A landscape with many valleys, sampled at points; each row gives a point and its height.
A ball rolls from a point to the lowest of its 2 nearest points, and stops where none of them is lower. Distance is the straight distance between rows; heights are no part of it.
k_666: [ 42 -20  12 -41  16 -20  -4   3   6 -35   7 -11 -35   5 -30 -10 -11   7
   1  15]  h=529
k_171: [ 10 -38  -9  11  31   0  18  24   2  11  -2  33  -6  28 -12 -13   5 -35
  21  -7]  h=463
k_589: [  6 -48  -6  57  13  13  13   0  -1   0  30  72   3  22  19 -38 -12 -13
  16  21]  h=581
k_852: [-38  18  14  12 -42  23 -27   1  13 -11 -17  24  -1 -27   0  -1   8  -4
  16   1]  h=485
k_568: [-26  30  -6 -12 -10   2   9  18  31  -1  -5   8  20  -3  14   4   9  21
   3 -29]  h=500
k_412: [ 49 -26  19 -14  12  17   9  -7  12  -7  -1  11 -20  24 -16 -20 -13   9
   5   3]  h=453
k_972: [ 20   3  25 -12 -30 -67 -18   5 -33  11  26 -29   8 -67 -25  21  46   2
   3   1]  h=615
k_989: [-11  39  34  22 -41  -1 -15  -6  -9 -21   6 -20  19 -25   9  25  15   7
 -32 -35]  h=575
k_697: [-16  12   4 -19 -38  36  -3  -5  -7 -15  -9  -8  10 -17  -4  16 -26 -17
 -15   1]  h=417
k_94: [  3  13  -7  -2  12  -9 -12  13  14 -11 -10 -30  18  15  17  18   8  19
  11 -32]  h=555
k_585: [-58   1 -22   0   8  26   9 -15   4  -4 -35  20  -3  -3  23  10 -10 -29
   8  14]  h=466
k_247: [  5  11   8   6 -37  -1 -14 -13 -16   4   0 -25  32 -52  12  21   4  -9
 -27 -30]  h=535
k_780: [ 10  -6 -12 -19  54 -54   3   1  -5 -24   3 -39  -1  33   3  11 -35   2
   9 -14]  h=548
k_135: [  3  38  -1  -3 -25  29 -30  -6  -1  -9 -12 -10 -31 -11   0  15  18 -10
 -14 -13]  h=616
k_411: [ 45 -47   0  40  56 -15   7  -4 -19  25  23   1 -17  38 -17  -8 -10 -11
  13  13]  h=496
k_397: [ -8 -23 -15  26  27  10  26 -13  15 -34   4  21  -2  22  -6  -8 -16  16
  -6   2]  h=584
k_869: [ 10  20   3   3  -7  45 -16   6   8 -14   1 -18 -34   6   7  21  -5   0
  15 -13]  h=657
k_229: [-35  17  -2   4 -20   7   3 -24   5  -1 -29  -1  15 -18  41 -20  15  -8
  -4 -18]  h=228
k_540: [ 15 -19  -4 -21  55 -45 -11 -20  12  -6 -13  -5 -25  30 -21 -23  -3   0
  34  21]  h=323
k_598: [-22 -16 -23  12  21  32  35  -3  14  25  39  13  16   9  -3 -23 -17   6
  24   2]  h=544
k_357: [ -4  19 -24 -24 -28  15   3 -13 -11  -9  -7  31  -5  -9  -8  10  -9  18
  25   9]  h=556
k_170: [-12  15  13  -2   4  37  15   0  -7   6 -37  26  -9  48  27  20 -26 -21
  -7  21]  h=307
k_545: [-10  18  42   7 -23  14   7  -5   1   5 -23 -29  30   0  11  15   6  17
 -25 -20]  h=611
k_156: [ 27  39 -17 -11 -33 -65 -23 -11 -23  16  27  -3  23 -34   2  14  37   9
 -24 -19]  h=281
k_653: [-13  38 -17  15 -28 -13 -28  22  11  -6 -26  -8  10 -25 -12 -15  34   0
   7 -21]  h=550
k_180: [-18  -3 -31  28   6  66  35  -2   2   9  26  29 -12  16  36 -36 -30  -5
   1  39]  h=424
k_499: [ 11   1   7 -35  23 -46  -8  14  10  11  -5 -35  -9  32 -19   3 -17  28
  -4  15]  h=639
k_265: [-42  11  14  -7   5  29  32  32  25   5  -5  15  13  10  20  -6   6   2
  -3 -11]  h=443
k_909: [  2  -1  22 -42   8 -12  18  -9   2   3  26 -39  10 -23 -32   7  -6  43
  -9   3]  h=760
k_644: [  7 -31 -13 -26 -20  13 -15 -15  16  18 -18  -6  28 -32  -8   0   0   7
  14  -8]  h=381
k_32: [-13  -1 -31  18   2  58   8 -14   9  -4 -10  15 -20  11  33  -6 -30  12
 -15  26]  h=495
k_637: [  1 -39  11  33  20  27   7  15  -7  24   0  54   6  27   5 -21   2 -30
  36  12]  h=528
k_771: [ 37 -32 -11  -5  34  -3 -14  18  14 -11  16 -27  12  12  -8   3 -31  28
   6   1]  h=640
k_544: [ 20 -26  10  69  22  19  35 -12 -31  28  60  50 -15  14  -4  -5 -16 -14
  22  13]  h=656
k_739: [-17 -16  13 -13   6  12  33  31   3  -5  -5  21   5   8 -16 -12   9 -12
   5  -8]  h=365
k_963: [ 18  18  16 -22 -29 -21 -28 -20 -11  11 -41  -5  16  -2 -12  17  19  -9
 -12 -14]  h=506
k_248: [-33   4  12 -19 -42  30   2  -8  -1 -20 -20  32   8 -11  18   5 -29 -14
 -23  43]  h=315
k_559: [-39  28   7   5 -45  37 -12  -8  -5   2 -17  -5 -24 -40  10  -6  21  -9
 -13  11]  h=554
k_45: [  5 -46 -16  58  37  10  24   5  -1   7  53  52 -17   6   0 -10 -10   2
  16  15]  h=620
k_356: [-11  11 -20   4 -28  15  -8   6  -3 -21 -11  28   4  27 -10   7 -31  15
  15  23]  h=484
k_309: [ 14 -46  18  12  32   9  13  25  -7 -19  35  -3  12  32   1   9 -37  11
   3   2]  h=677
k_365: [-25 -13  -9   1  10  17   8  -8  12   1 -17 -12  38  11   3  -4 -22   5
   2 -10]  h=59
k_155: [  2   4 -10 -38  -9   6   7  -2   3  17  12 -26  14 -51 -15  31  -1  18
 -23 -10]  h=729
k_842: [  3   0  16 -28  -4  -6  17  23  -4 -13  -5  -2   1  -5 -34  -2  13  -1
 -12  -7]  h=250
k_376: [ 30  50 -12 -12 -30 -57 -25  15 -11  -1   7 -35  21 -20  -6   1  13   5
  -1 -39]  h=391
k_874: [ -1  16 -20   0 -37 -38 -35 -13  -3  18   8   4  28 -36  -2   8  47 -10
 -24 -17]  h=383
k_940: [ 14  36 -13  42 -49 -23 -26   4 -23  14  13  -6  21 -43 -15   7  52 -18
 -29 -11]  h=467
k_889: [ 15  22  13 -32   4 -63 -28   4  -8  -5  13 -46 -14 -15 -21  -8  15   5
 -27 -14]  h=533
k_765: [  3  14   6  -4 -38  15 -15  -2 -18 -11 -22 -28  17 -35 -15  30  -6 -32
 -11 -15]  h=486
k_819: [ 23  15  32 -38   9 -83 -33  19 -19   4   9 -61 -27  -1  -3 -30  -6  23
  -6   6]  h=585
k_236: [  7  -8  -8   6  -2  27  -4   3   2  -7  15  42 -14  44 -11  -3 -21   3
  21  19]  h=397
k_565: [-16  24 -12  -3  13  -3  15  14  18 -11 -35  10 -28   6 -19  -4  39  -3
   0 -16]  h=655
k_688: [ 44 -36 -13  -4  70 -36  13 -12  -4   8   2   1 -17  36 -19 -12 -10   6
  22  13]  h=423
k_823: [  4 -38   6  44  50  11  22   7  -5  18  48  17   4  36  17  13 -35 -10
  -3 -12]  h=705
k_595: [  4  26   1 -34 -20 -37 -38 -11  -1  31  -3  -1  22  -6 -11  27  20  -9
 -21  -3]  h=472
k_251: [ -3 -28  -6  35  -9  43  -8  10   6 -28  -4  37 -14  24  -3 -27 -34 -19
  27  23]  h=270
k_441: [ 11 -13   2  22  15  47   1  24  14 -14   7 -14 -16  15  -6   4 -11  -2
  27  -2]  h=691
k_212: [  4 -32  -9  37  43  12  28  -6  12  -9  28  22 -27  28  -4  -3  -5  38
  11  12]  h=619
k_377: [ 21  21  13  42 -36 -38  -6  15 -45  33  32 -17  30 -43   0  29  56 -11
 -27  -1]  h=526
k_473: [ 32 -19 -25  -1  56 -30  29  12   7  -9  -4  -9  -9  36  -3  -6 -16   0
   7 -16]  h=491
k_550: [-22 -16  -9  -9   4  25   8 -14  15  -3 -37  40  -9  12  46 -29  15 -31
 -23   1]  h=233
k_476: [ 45  11  32 -24 -12 -59 -17  20 -30  -4  18 -38 -17 -70  -3  22  30   3
  -1 -11]  h=654
k_592: [-39  20 -18  -4   3  29  -7 -11  22  17 -11  -5 -11   3 -24   3   3  -3
 -12   6]  h=662
k_53: [-31  18   8   6 -24  53  -4  -2  13  18 -32   4  -9  -2 -17   1   0  -7
 -13  31]  h=618
k_307: [ 42  14  42   7 -25 -61  -5  -2 -41  10  36 -24  28 -47  -4  20  49 -15
 -27  -6]  h=571
k_204: [ 24  14   2 -22   3 -31 -14 -24  -7  -7 -39 -28   2  -2 -12   7  15  -2
  10  -3]  h=439
k_662: [ -1 -29 -17  28  35  44  -1  22   4   3  25   9  -8  19  11  12 -25 -20
  17  -4]  h=720
k_491: [-27 -10   4 -10   8  42  21 -19 -12   8 -20  10 -15  24   9  13 -24 -17
  14  17]  h=390
k_417: [ 14  21   3 -21  -9 -82 -51   2 -23   7  45 -42 -22 -38   5  12  39  -5
 -27 -15]  h=460
k_479: [  1 -20 -10  10  -5  41  18 -16  26 -22   1  18  -4   8  18 -11 -18  15
 -34   9]  h=543
k_141: [ 21 -18  36 -21 -16  29  19  -5   4  -8  -8  -6  -6   1 -20  -5  -2   7
 -15   4]  h=372
k_743: [ 22  37  -8  -7 -16 -86 -17  14 -38   2  27 -20  -1 -29  -7  23  47  -6
 -37  -3]  h=380
k_519: [ 12   1  36 -38  31 -62 -19  10  -8 -10   4 -39 -29  26 -28 -13 -16  19
   5  31]  h=630
k_845: [ -9  -8 -31  25  26  48  47  -2  14  36  25  27   0  20   6 -17 -39  -9
  -2  18]  h=490
k_991: [  9  12  27 -27  -7 -20   4 -33  -3  -2  19 -40   4 -27  -1   3  13  35
  -8 -25]  h=783
k_80: [-33  25   3  -2 -18  43  18  11  -3  -1 -13  30 -12  19  29  -6 -27 -27
 -22  47]  h=183
k_731: [-28 -18  16  18 -13  35 -16  11   9 -12 -19  32  -1   9   3 -16   1 -15
  21  20]  h=389
k_260: [ 12  31 -24  -7 -20 -29 -16  13   9 -24 -23   7 -15  -3  -8   0  21   1
  -3 -20]  h=604
k_984: [ -9  -5   2  -5 -21  30  -5 -15  14  -6 -29  21 -10 -11  42 -10  23  -4
 -12 -16]  h=70
k_104: [ 10 -25   6 -12  37  10  19 -13 -10  -2 -12  -7 -12  25   0  31 -21 -16
  23  -7]  h=470
k_43: [-17  -7   7  -3   2  34  31   1  13  15  24  27  -8  16  19 -14  -4  26
  44  18]  h=599
k_34: [ 24 -16  11 -20  11 -25 -20   3  15   4   7 -38  15  21  10   8 -10  33
  -2 -17]  h=598
k_355: [  0  34 -15  10 -19 -39 -40  -9   0  -2  -5 -39   4 -37  -7  -6  24  20
  21 -24]  h=478
k_67: [-35 -14  -9  21  14  24  36  -4  13  -1 -10  54  -3  27  45 -29 -14 -19
 -19  30]  h=333
k_153: [-10  -9  -6 -10  -1  -6  -6   4  18  19 -22 -23  36 -19 -16 -15   6  28
   0 -14]  h=256
k_705: [ -4 -18 -21   4  29 -17   2 -23   8   3 -16  23  -7  36 -32 -10   7   7
  40  11]  h=120
k_722: [ -2   3 -12 -12   2  -5   1 -27  11  13 -43  -8  -3  10 -21 -10   8   2
  37  -2]  h=326
k_341: [-39 -10  -3  20  -5  38  18  -7  -5 -15 -24  -9  28   0  35 -31 -12 -21
  10 -11]  h=229
k_857: [ 19   9   0 -33 -11 -37  -9  21  -6  -1   9 -39   5 -58 -13  32   4  14
 -13 -21]  h=695
k_555: [-57   7 -21   8  -3  16   6  -9  13  -4  -3  30  15  15  59  -7 -16 -17
   0  18]  h=404

For each start below, name the point where the ball stops.
k_823: k_842
k_545: k_80
k_991: k_156
k_45: k_842
k_869: k_251
k_519: k_156
k_989: k_80
k_544: k_842

Call two points neighbours if one is among the 2 nearest of the other. Go from one point of each pair to the other, from neighbour to neighbour, staying as low as possible. Name the highest point that can't be avoided.
k_365, k_984: k_341
k_251, k_984: k_357
k_984, k_180: k_43
k_365, k_80: k_585
k_156, k_705: k_963
